The views of a scene show one set of named points, each view turned or mirrored, and shifted as a whole, with a little noise and some points left out.
In the rows, zero is written as 128.

Scene 1
View 1
(301): [165 143 110 132 107 169 165  82 115 117 145 164  92  74 110 103 110 156
 119 175]
(208): [121 106 102 147 168 135 144 110 183 119 121 173 105 130  87 114  81  96
 105 150]
(225): [113 109 106 146 128 135 127 145 119 100 118 136 111 129 112 140  86 100
 106 159]
(263): [127 120 104 137 125 130 137 118 152 111 123 156 109 123 104 120  76 109
 105 160]
(111): [138 114 115 164 134 198 159 129  41  97 139 128  92  81 118 145 151 140
 123 170]
(206): [114  99 111 166 144 172 138 154  64  93 125 122 103 113 115 156 128 110
 115 160]
(30): [122 107 108 157 148 162 143 131 106 104 127 143 102 113 105 137 112 112
 113 158]
(218): [129 113 114 158 120 179 146 142  48  93 133 121  99  94 122 149 132 130
 120 169]
(77): [123 110 100 141 163 124 142 105 203 124 119 179 107 134  86 107  68  94
 102 149]
(300): [114 101 111 163 144 166 139 150  76  95 124 127 104 114 112 151 121 109
 113 160]
(319): [120 116 106 142 124 136 133 133 127 105 122 144 110 122 110 131  85 108
 107 160]
(87): [111 115 109 145  94 136 119 166  71  87 118 112 116 124 130 155  91 109
 108 168]
(121): [128 116 108 148 133 152 143 124 115 106 127 147 103 110 108 130 101 117
 111 162]
(219): [130 117 107 144 128 150 143 123 117 108 128 148 103 110 109 128  99 118
 111 163]
(130): [120 129 103 122  81 104 118 139 140 101 116 137 120 132 121 128  52 107
 102 168]
(255): [ 96 108 102 137 107  99 105 166 140  95 105 128 126 156 116 146  51  80
  97 157]
(28): [142 128 112 144 100 169 148 125  66  99 136 130  99  89 123 134 119 141
 117 175]
(3): [115 109 105 148 134 139 132 140 122 102 119 141 110 127 108 137  89 102
 106 158]
(55): [118 101 108 162 160 162 144 134 108 103 125 144 102 117 102 140 114 105
 112 156]
(282): [133 126 104 133 118 131 140 113 150 113 125 158 107 116 106 117  77 116
 106 163]
(280): [129 111 112 158 136 174 148 132  76  99 130 134  98 100 112 141 126 124
 117 165]
(170): [ 74 102 101 135  86  76  82 203 126  81  92 104 138 179 129 167  33  62
  91 156]
View 2
(282): [126 118 104 117 119 146 105 143 127 140 135  96 111 127 147 140 120 138
 122 126]
(301): [134  99  92 152 122 106  68 116 123 123 132 103  87 116 106 122  92 176
 117 110]
(255): [115 132 119  62 106 171 157 162 107 143 128  95 150 148 157 138 160  93
 125 128]
(130): [110 121 115  74 134 162 111 156 103 145 138  91 130 136 138 131 145 101
 103 119]
(218): [142 105 100 118  72  93 141 109  97 100 110 116 124 143  84 102 124 162
 142  99]
(208): [136 132 100 136 102 161 126 150 156 147 134  96 112 125 189 164 115 150
 147 146]
(170): [107 138 131  21 101 185 185 172  85 144 125  94 174 163 152 131 188  60
 120 123]
(30): [141 119  99 126  78 122 143 125 124 119 119 108 122 137 130 128 122 157
 149 121]
(319): [129 120 106 106 101 140 131 140 119 131 127 101 123 136 140 133 130 134
 132 123]
(300): [143 117 103 114  62 112 163 120 110 108 110 114 133 146 113 116 132 155
 153 113]
(55): [144 121  99 128  70 124 154 127 128 119 116 109 125 139 137 132 124 158
 156 124]
(206): [146 114 103 113  56 105 169 116 106 103 107 117 135 148 106 111 134 157
 157 109]
(280): [144 110  99 127  73 104 140 114 111 107 114 114 122 139 104 114 121 164
 146 109]
(77): [131 135 101 134 114 172 117 157 161 157 141  90 109 121 200 170 114 142
 139 152]
(87): [125 114 114  75  88 126 151 132  84 115 116 108 143 151  99 107 151 119
 127 103]
(219): [134 116 102 121  96 127 123 131 121 126 125 104 117 133 128 129 120 151
 135 119]
(28): [135 100 100 118  93  96 113 112  95 107 117 110 115 136  80 103 119 159
 126  97]
(121): [136 116 101 122  93 126 127 130 122 125 124 105 118 134 131 129 121 152
 137 120]
(225): [130 124 108  99  92 142 146 141 115 129 123 103 133 140 139 131 138 130
 137 122]
(263): [127 123 105 115 113 151 115 145 129 141 134  96 116 129 154 144 124 137
 128 130]
View 3
(300): [ 94 115 123 112 116 107 159  96 128  75 181 125 137 135 165 105 162 136
 117  85]
(111): [129 100 119 100 121 114 171  76 113  80 206 100 144 144 204 112 146 127
  76  78]
(77): [ 95 178 126 123 136  82 123 119 123 134 125 153 104  87 133  95  95  91
 189 110]
(225): [ 91 140 118 114 130 108 151 123 130  96 158 154 133 124 136 114 153 128
 142  97]
(218): [119 108 116 102 125 118 171  95 118  82 195 120 148 143 181 120 155 133
  88  83]
(28): [136 120 109  96 140 125 172 107 109 100 191 129 150 142 177 131 141 122
  84  89]
(255): [ 70 154 113 120 137 112 148 156 140  96 138 189 138 124  94 123 173 140
 165 106]
(170): [ 45 148 111 123 137 122 154 180 154  77 134 214 150 138  62 132 213 165
 171 108]
(87): [ 96 122 110 106 134 126 169 134 130  80 176 161 155 147 134 132 182 147
 111  93]
(263): [107 159 117 113 142 103 144 126 120 122 146 155 125 111 138 115 120 107
 150 105]
(130): [105 161 105 108 155 121 154 160 123 119 144 186 144 125 110 139 146 121
 142 110]
(282): [120 159 113 109 147 107 148 128 114 128 150 153 129 112 145 122 113 102
 140 106]
(319): [102 146 117 112 136 107 151 124 124 107 157 152 133 121 141 117 139 119
 139 100]
(280): [114 117 119 106 123 109 161  93 119  88 185 119 138 133 178 111 144 126
 105  86]
(30): [102 130 124 113 122 101 150  99 123  94 171 128 130 123 166 104 138 120
 128  91]
(208): [ 93 167 128 123 129  83 127 110 124 123 135 142 106  94 143  93 105  98
 178 105]
(3): [ 93 141 120 115 129 104 149 119 128  98 157 149 131 121 141 110 147 125
 143  97]
(55): [ 94 128 127 116 117  96 147  94 127  89 169 125 126 120 165  98 141 123
 135  89]
(206): [ 93 108 124 111 113 109 162  93 130  68 187 122 140 138 170 105 169 141
 110  83]
View 4
(218): [135 157 117 139 145  84 108 130 142 174 122 124 123 146 149 110 109 152
 128 123]
(87): [138 128 130 111  91  69  95 121 145 130 126 130 120 148 127 104  87 155
 144 133]
(300): [108 142 117 141 133  90  94 125 143 151 140 123 109 138 129 107 107 149
 135 110]
(206): [119 136 116 147 128  90  92 126 146 159 138 119 114 144 133 102 104 149
 137 106]
(263): [ 72 172 132  90 126  74 101 114 124  94 135 149  98 108 113 139 115 154
 132 152]
(280): [113 161 117 136 149  88 104 128 137 159 129 128 114 135 140 117 115 151
 128 121]
(219): [ 93 170 125 109 139  79 104 121 129 125 131 139 106 120 127 131 115 153
 130 140]
(30): [ 89 160 120 128 143  89  98 122 134 136 140 131 103 122 126 122 117 149
 131 121]
(170): [108  84 147  77  17  58  66 104 150  52 149 136 101 140  81  99  62 156
 170 138]
(77): [ 22 183 129  87 139  85  92 107 116  65 155 154  77  82  94 154 128 150
 132 147]
(282): [ 80 180 133  85 132  71 106 116 122  98 130 151 102 108 119 142 116 156
 130 159]
(208): [ 32 177 125 100 144  89  92 111 121  83 155 148  80  90  99 148 128 149
 131 136]
(301): [106 216 125  98 181  72 131 127 116 148 105 152 119 113 153 150 133 158
 110 168]
(319): [ 89 158 129 101 120  76  97 117 131 108 135 142 103 120 117 128 108 154
 136 141]
(255): [ 89 121 140  83  64  67  79 108 138  69 146 141  99 125  93 117  85 154
 155 142]
(121): [ 92 168 124 113 140  82 102 121 130 127 133 139 106 120 127 129 116 153
 130 136]
(130): [104 152 144  67  86  56 101 112 129  79 125 153 109 122 111 132  94 160
 143 170]
(28): [140 171 124 119 146  74 117 130 135 165 111 135 128 141 153 121 111 156
 124 144]
(111): [136 168 110 155 171  92 113 136 140 196 121 121 125 145 159 111 118 150
 121 114]
(225): [ 90 145 128 108 110  79  91 117 135 108 139 137 102 124 113 121 103 152
 141 133]
(55): [ 81 156 116 134 143  94  93 122 137 136 146 129  99 121 121 120 117 148
 132 113]
(3): [ 86 150 127 111 118  81  92 117 134 110 141 137 101 122 114 124 108 152
 138 131]
View 5
(319): [141  99 171 115 120  92 115 179  88 144 120 102 152 105 110 124 144 150
 134 143]
(300): [142 123 175 120 139 112 148 174 105 147 130  69 159 118  95  85 150 156
 155 167]
(208): [164  79 206 100 142  64 104 175  65 138  94  90 160  87 111 133 139 156
  95 113]
(111): [151 162 181 107 146 121 128 171 129 123 167  55 169 134  74  71 172 138
 155 192]
(255): [118  65 145 136  99  96 139 186  73 174  93 127 136  96 135 136 120 167
 153 130]
(280): [148 135 179 111 138 109 128 174 111 133 145  71 163 121  88  90 160 146
 147 171]
(77): [164  69 206  98 135  54  93 176  56 138  88 102 158  81 118 147 137 156
  87 102]
(55): [154 113 190 112 146  96 137 172  93 141 119  69 163 108  97  95 149 157
 134 152]
(30): [151 116 185 111 140  97 127 174  97 138 126  75 161 110  97 100 151 152
 135 155]
(263): [147  91 179 107 120  80  97 179  79 140 116 108 152  99 113 135 145 147
 117 131]
(301): [161 142 187  85 126  88  55 176 110 104 169  99 163 121  84 126 177 117
 110 159]
(121): [149 114 182 106 130  92 108 176  95 134 130  91 158 110 101 116 153 145
 129 149]
(219): [148 113 178 107 128  93 107 177  95 135 132  93 156 111 101 116 153 144
 129 149]
(87): [118 112 139 133 106 121 142 182 105 159 135 106 144 121 112 107 142 153
 174 170]
(28): [140 146 162 109 121 115 104 177 121 127 166  91 157 130  88 101 167 131
 152 180]
(225): [136  96 167 121 121  97 129 179  87 152 115  99 150 106 113 116 140 157
 142 145]
(218): [141 145 167 115 132 121 131 175 122 135 156  73 160 129  86  84 163 142
 160 183]
(3): [141  97 173 118 126  94 128 178  87 149 114  95 154 104 110 115 141 156
 138 144]

In a view up to two points have been moved. Name them for each view, in the order of its rows, or write -.
view 1 -> (218)
view 2 -> (130)
view 3 -> (282)
view 4 -> (206)
view 5 -> (121)

Scene 2
View 1
(40): [151 150 119 124 193 123  84  84 137 165  73 130 104  93 152  89 150 162
 138 145]
(58): [155 149 105 129 193 133  71  74 138 168  79 143  92  80 151  85 149 159
 136 141]
(117): [139  54 146  81 126 108 141  90 131  93  21 125  41 111 115 100 187 175
 116 180]
(53): [138  86 157  86 148  91 139 123 118 111  46 114  94 142 133 100 185 180
 130 176]
(190): [165  67  82 104 158 128  58 110  92 130 120 212  52 123 123  41 201 149
 137 159]
(92): [143  77 146  87 145  98 130 119 115 110  52 128  80 138 128  91 188 175
 129 174]
(194): [144 182 146 123 211  92  98 131 122 177  94 103 173 141 173  99 149 171
 155 145]
(164): [150 125 122 110 184 104  87 127 106 151 103 147 121 142 148  75 175 164
 148 155]
(188): [139 103 151  97 156 104 131 100 135 125  38 109  86 116 135 105 170 176
 126 168]
(201): [145 120 144 102 173  97 114 125 116 139  73 122 118 141 148  91 172 173
 140 163]
(116): [138 161 166 105 201  65 118 182  95 163 111 101 202 198 171  95 173 178
 161 159]
(33): [148  84 123 100 148 127 109  70 139 121  38 138  44  85 124  91 171 167
 119 165]
View 2
(40): [ 89 101 137 112 152 181 119 152 107 138 144 169 134 128 132 139 132 162
 125 170]
(164): [119 122 151 104 115 171 127 129 127 144 131 141 143 116 115 176 102 143
 122 158]
(190): [ 93 157 171 107 172 125 110  89 141 126 146  92 145 165 118 216  94 202
 124 141]
(188): [ 93 125 155 121 134 189 103 115  76 112 148 173 126 128 101 107 113 133
 131 104]
(53): [110 141 166 119 113 186 103  96  81 111 143 159 130 123  87 121  95 120
 131  87]
(33): [ 66 132 158 127 182 167  93 108  79 105 161 159 123 159 112 118 121 175
 134 109]
(116): [169 110 145  92  29 208 148 144 129 160 106 164 149  59  94 168  84  69
 114 159]
(194): [131  88 130 100  82 207 143 171 121 160 120 180 143  79 121 147 118 106
 119 188]
(92): [104 145 169 119 126 176 101  92  86 109 146 151 130 132  89 132  94 133
 130  88]
(58): [ 81  96 133 113 169 175 121 159 114 141 145 165 134 135 140 146 139 177
 126 185]
(201): [117 122 152 111 109 185 118 124 105 132 134 159 135 112 103 144 104 124
 125 131]
View 3
(40): [107 149 131  89 147 121 111 116 148 101 156 160  76 109 139 135 104 137
 104  87]
(58): [116 154 126  77 141 129  99 108 146 106 161 165  82 104 150 136 101 133
  98  75]
(190): [145 123 115  88  63 179  67 165  86  88 139 192 177 120 136 188 115 143
 101  53]
(164): [112 121 119 116 126 113 124 149 115  73 147 168 120 128 120 166 112 145
 109 106]
(201): [ 89 126 145 126 131 121 136 161 132  86 130 154  97 131 103 154 120 153
 122 112]
(92): [ 81 126 175 128 100 164 120 188 135 103 105 153 105 132  86 156 132 162
 135  93]
(194): [ 95 125 109 126 177  59 160 122 136  64 164 154  76 129 122 146 105 142
 110 142]
(188): [ 75 140 177 116 125 153 125 166 156 114 114 145  75 123  94 139 125 157
 131  94]
(53): [ 74 123 173 136 113 148 136 189 137  97 106 146  98 136  80 155 133 164
 138 108]
(117): [ 72 142 206 115  87 203 103 194 152 131  90 144  91 123  82 144 136 165
 141  66]
(33): [ 91 152 179  89 102 189  89 157 153 132 116 154  87 110 114 138 121 152
 122  57]
View 4
(201): [147 130  92 140 133 135 146 167  87 107 101 113 135 147 105  69 100 129
 137 131]
(117): [163 188 144  97 130 162 122 146  58  99 122  91 136 156 120  43  18 108
  84 131]
(53): [147 159 114 127 133 133 145 161  67  95  98 103 142 145 112  39  63 106
 113 126]
(116): [123  87  45 189 138  87 183 190  98  95  59 130 149 130  95  51 167 119
 177 120]
(194): [153  90  65 159 137 136 181 181 109 106  88 139 114 140 100  83 156 164
 189 141]
(92): [147 159 115 123 130 137 128 157  70 103 108  97 146 153 110  51  59 107
 103 126]
(40): [173 120 101 119 131 175 142 159 107 123 129 124 103 160 107 113 108 179
 155 151]
(190): [134 138  91 132 114 143  46 141 100 159 163  79 167 184  98 149  86 121
  81 126]
(164): [142 114  77 148 128 133 123 164 101 126 115 111 140 156  99 104 122 138
 138 132]
(33): [174 171 139  92 128 181 120 145  77 113 136 101 117 162 118  79  40 143
 106 144]
(58): [175 120 102 114 128 183 128 156 113 132 143 123 103 166 107 131 105 186
 152 155]

In a view up to two points have been moved. Name them for each view, in the order of its rows, or write -.
view 1 -> -
view 2 -> (40)
view 3 -> (190), (53)
view 4 -> (33)

Scene 3
View 1
(236): [102 117  66  98  94 101 126  97 107 150 143 135 118 125 124 166 127 113
 141  65]
(230): [ 79 110  33  95  88  94 130 132 113 136 118 118 125 111  63 132 126 106
 154  49]
(265): [132  78  92 140  75 101 129 100  99 133 152 142 126 111 162 162 150 100
 149  88]
(29): [114  84  72 127  77  97 131 113 104 132 144 134 128 110 131 150 147 100
 153  73]
(148): [102 111  75 100  90  90 141  77 123 160 192 154 124 139 182 178 157 115
 150  42]
(200): [ 98  99  58 111  84  94 132 114 110 139 141 130 126 115 110 147 139 104
 152  59]
(268): [151 119 113 122 101 131 101  74  71 147 112 141 104 118 153 195 100 115
 112 134]
(240): [128  83  86 135  78 105 125 106  95 131 136 135 125 107 140 159 139 100
 145  91]
(127): [ 69 133  26  73 100  97 126 126 115 147 114 118 118 119  52 140 112 114
 147  42]
(249): [102  90  69 115  78  83 146  97 125 147 188 148 132 127 167 160 168 104
 162  40]
(262): [ 77 181  46  42 129 115 110  79 107 178 119 132  97 144  87 186  84 135
 117  59]
(270): [107 108  71 106  90 101 129  97 108 148 150 138 121 123 136 165 136 109
 144  66]
(259): [125  68  74 144  69 102 125 130  94 118 121 125 131  95 110 138 141  93
 153  90]
(298): [ 86 100  54 101  82  81 148 102 132 150 185 144 132 130 148 155 164 107
 164  26]
(141): [128 104  86 122  89 113 116  98  90 139 124 134 116 113 129 168 121 108
 134  99]
(169): [137  66 100 150  68  96 135  95 103 133 172 149 131 113 187 164 167  97
 154  83]
(247): [106 109  70 106  92 101 128  98 107 146 146 138 120 122 131 164 134 111
 143  67]
(138): [ 91 105  59 100  86  86 142  98 125 151 178 143 128 130 147 160 156 109
 157  35]
(273): [135  78 101 139  75  97 136  84 106 142 178 153 128 120 197 174 163 102
 150  80]
(180): [118  92  73 124  82 105 122 115  96 132 123 128 123 106 113 151 131 103
 145  86]
View 2
(298): [112 104 113 176  57 167 167  89  99 101 135 170 102 194 208 147 108 163
 139 126]
(29): [130 123 129 154  78 135 134 120 116 114 145 161 103 151 173 144 110 168
 127 108]
(148): [104  92 106 156  53 170 152  72 111 121 101 150  74 190 201 135 114 154
 138 129]
(141): [138 120 129 139  93 137 119 142 122 143 121 143  80 132 165 140 126 160
 122 117]
(270): [127 110 121 156  81 155 141 123 111 131 123 154  86 161 186 143 123 158
 129 126]
(249): [108 105 114 162  51 154 153  75 111 101 129 162  97 185 195 140 102 164
 137 115]
(230): [152 128 133 188 107 163 161 180  88 118 170 182 121 159 200 164 130 166
 125 135]
(247): [130 110 121 158  85 160 143 130 109 134 122 154  84 161 189 145 126 158
 128 130]
(169): [109 115 123 132  51 120 119  67 135 109 124 146  89 153 159 128  94 169
 131  89]
(180): [141 127 134 152  93 135 127 147 116 127 143 156  99 137 168 147 119 166
 122 111]
(240): [131 123 131 140  81 128 120 122 125 125 133 150  92 138 161 139 113 167
 124 104]
(265): [121 119 127 137  68 126 120  96 130 119 126 147  88 146 161 135 105 167
 127  99]
(236): [131 110 120 160  88 163 144 135 107 135 123 155  84 160 191 146 129 157
 128 134]
(127): [156 121 129 194 117 182 169 197  79 132 158 180 111 164 213 168 144 158
 126 153]
(138): [114 104 114 170  63 166 161  96 102 109 129 165  97 186 204 144 112 160
 137 128]
(262): [148  94 113 174 123 210 161 193  86 178  93 148  56 167 219 154 171 136
 125 182]
View 3
(268): [ 72 147 108 140  67 157  91  63  98 120  99 138 131 148 137 145 141 108
 161 144]
(262): [ 57 102 151 112 112 120 103  91  90 128 162 210 127 113 177  73 180 156
 155  77]
(127): [ 69 123 128 109 135 116 137 162 137 103 178 180 133 122 167  46 163 142
 119 104]
(240): [ 98 169  98 131  99 151 104 123 135 107 120 129 147 130 123 103 108 101
 124 142]
(200): [ 97 156 112 119 120 135 113 146 139 107 146 152 149 115 135  71 117 117
 116 120]
(236): [ 93 148 120 120 111 138 100 119 121 116 140 164 147 112 139  80 123 123
 130 110]
(247): [ 97 155 118 122 110 140  98 120 125 116 136 157 150 112 134  83 117 119
 128 114]
(141): [ 85 154 106 130  93 147 105 109 123 110 122 140 140 135 135 109 128 110
 136 137]
(148): [129 172 126 119 112 148  61  99 112 132 124 170 169  78 113  78  76 116
 124  89]
(180): [ 88 157 101 128 106 143 118 136 138 103 134 136 142 134 135  94 125 109
 123 141]
(259): [ 93 170  89 130 107 146 128 154 154  94 131 117 144 141 127  93 116  98
 113 158]
(265): [112 179  98 131  97 155  92 116 132 112 113 128 157 118 113 104  91  97
 122 138]
(249): [132 179 115 118 122 146  78 131 133 120 133 157 170  83 110  67  72 110
 110 102]
(273): [130 189 102 131  95 161  68 100 124 122 103 133 167 100 100 106  67  94
 123 126]
(169): [129 193  95 131  97 161  79 115 133 115 105 124 166 107  99 106  67  89
 117 137]
(138): [120 165 123 114 126 138  86 133 129 120 144 169 165  85 122  60  90 119
 114  95]
(29): [104 168 102 125 111 146 107 139 141 106 131 137 152 119 124  86 104 106
 115 133]
(230): [ 79 138 116 114 133 122 138 171 149  97 170 161 138 125 155  52 146 130
 110 119]
View 4
(273): [ 94  43 109 136 103 162 122  61  84 160 156 124 140 227 107 157 111 122
 176 153]
(262): [154 133  96 101  87 106 134 138 113 182 125 107  94  95 139 114 155  68
 126  94]
(298): [ 97  56  93 156  83 126 162  94  86 145 103 155 146 183 138 161 149 116
 152 140]
(236): [127  75 115 133  92 123 144  99 117 158 137 117 124 165 125 142 139 100
 144 124]
(180): [135  53 147 143  96 121 148  85 147 146 158 101 128 185 113 148 135 107
 143 126]
(127): [152  86 130 150  77  82 179 126 154 140 113 118 121 121 143 139 172  89
 114 101]
(268): [143  85 137  96 114 154  94  79 127 186 201  68 102 183  91 124 103  92
 162 122]
(270): [121  68 115 135  93 129 142  92 112 158 140 119 127 176 122 146 136 105
 149 128]
(200): [126  57 129 152  88 114 160  94 132 142 132 121 134 174 126 152 146 108
 141 127]
(169): [ 97  32 123 145 104 157 129  58  99 153 159 122 145 234 105 161 113 126
 173 154]
(240): [124  47 141 140 100 135 137  74 133 151 164 102 131 203 107 151 124 113
 155 136]
(138): [104  60  95 149  87 128 155  94  90 149 111 147 140 180 134 156 145 112
 152 137]
(259): [130  30 161 160  96 119 157  71 160 131 161 102 140 207 109 160 133 118
 145 135]
(148): [ 93  70  79 133  93 148 134  88  64 166 119 147 137 188 128 151 132 110
 164 143]
(265): [112  43 130 141 102 146 133  68 115 153 161 112 136 215 106 154 120 117
 164 144]
(141): [135  66 139 126 102 133 129  84 136 161 169  93 119 183 107 139 125 103
 150 125]
(249): [ 93  48  96 153  89 138 151  82  84 149 117 149 147 200 128 161 137 120
 160 148]
(247): [123  68 117 135  94 127 143  93 115 157 139 118 127 174 122 145 137 105
 148 128]
View 5
(273): [ 95 147 143 125 153  79  82 134  98 104 138 185  88  86 120 125 182 147
 123 175]
(169): [ 92 130 145 117 158  83  81 135  89 100 143 183  95  87 117 137 177 153
 114 183]
(259): [110  90 129  89 147 136  81 134  70 129 177 155 130 104 112 144 141 183
 112 196]
(138): [134 156 165  99 135  85  90 147 100 131 167 179 119 117 121  92 143 142
 165 203]
(268): [ 99 151  66 140 129 159  91 110 104 150 155 141  75  83 117 110 169 187
 110 125]
(265): [ 99 129 132 115 150 103  83 132  90 114 150 173  99  90 118 132 168 162
 116 178]
(236): [134 151 128 104 126 125  92 136  99 151 174 159 115 115 120  92 138 163
 155 181]
(148): [125 180 158 118 135  73  91 142 112 125 150 186  97 105 125  85 161 135
 165 184]
(230): [153 114 141  69 121 146  92 144  81 164 205 147 154 135 116  99 103 178
 160 213]
(240): [107 120 123 108 144 124  84 131  86 128 164 160 110  98 116 129 155 173
 118 178]
(141): [114 131 104 112 133 142  89 126  93 144 169 150 106 100 116 116 150 179
 125 165]
(298): [137 155 176  95 136  76  89 150  98 128 167 185 123 119 122  92 141 138
 169 212]
(270): [127 148 132 106 131 116  91 136  97 142 169 163 112 110 120  99 144 161
 148 182]
(127): [168 132 133  72 110 157  97 143  89 182 211 141 154 144 118  78  94 178
 178 208]
(180): [119 114 121  97 136 139  87 132  82 142 177 152 122 108 115 122 139 180
 126 185]
(29): [117 120 140  97 142 115  85 138  84 129 169 165 121 107 116 123 146 166
 131 195]
(249): [122 151 170 103 144  72  87 147  97 116 156 188 113 108 122 104 156 139
 154 203]
(200): [133 126 143  90 132 121  88 140  87 142 181 161 130 118 118 108 131 166
 148 200]
View 6
(265): [113  82 104 102  99 131 145 124 105  83 100 120 118 140 152 162  96 150
 112 122]
(29): [109  95  99  73 101 134 154 123 104  97  94 125 107 151 134 144 115 156
 112 132]
(169): [124  60 110 107  82 135 141 119 104  79 101 119 120 141 165 169  81 155
 104 105]
(236): [120 115 115  89 125 133 169 122 103 101 116 133  95 121 131 165 143 160
 117 161]
(268): [ 82 128  94 153 163 108 137 144 110  63 117 110 137 114 149 181 102 119
 135 163]
(273): [132  62 119 121  87 135 146 118 105  78 111 121 119 127 170 182  86 159
 104 111]
(270): [122 105 115  91 117 135 165 121 105  98 114 130 100 124 136 166 133 161
 114 151]
(138): [148  86 131  77  91 146 177 109 101 108 118 139  85 121 141 170 140 181
 101 139]
(259): [ 88 103  82  63 106 129 144 129 105  95  79 120 115 170 125 127 108 145
 118 131]
(200): [116 109 107  64 109 138 167 119 103 107 102 133  93 141 123 146 140 164
 113 149]
(230): [107 135 100  31 123 139 178 120 102 123  96 138  80 151  97 126 169 167
 120 171]
(247): [120 109 114  90 119 133 166 122 104  98 113 131 100 125 134 163 135 159
 115 152]
(262): [120 170 128 102 179 127 195 127 103 110 145 142  78  81 110 181 195 158
 132 220]
(180): [ 96 113  93  76 121 128 153 129 106  95  96 123 110 149 126 143 123 147
 121 147]
(127): [111 153 106  36 140 138 189 121 101 128 109 143  72 134  91 133 190 168
 124 191]
(249): [150  69 130  83  77 147 170 106 101 102 114 136  92 125 151 172 122 179
  98 123]
(298): [155  79 135  68  80 151 180 104 100 112 118 142  79 124 141 168 142 187
  97 135]
(148): [157  76 141 110  94 144 173 109 102  97 131 138  91 102 158 193 129 177
 100 136]
(240): [102  98  96  93 112 128 146 129 106  86  97 120 117 145 141 153 106 146
 117 133]

In a view up to two points have been moved. Name them for each view, in the order of its rows, or write -.
view 1 -> -
view 2 -> (247)
view 3 -> (148)
view 4 -> (259)
view 5 -> (265)
view 6 -> (29)
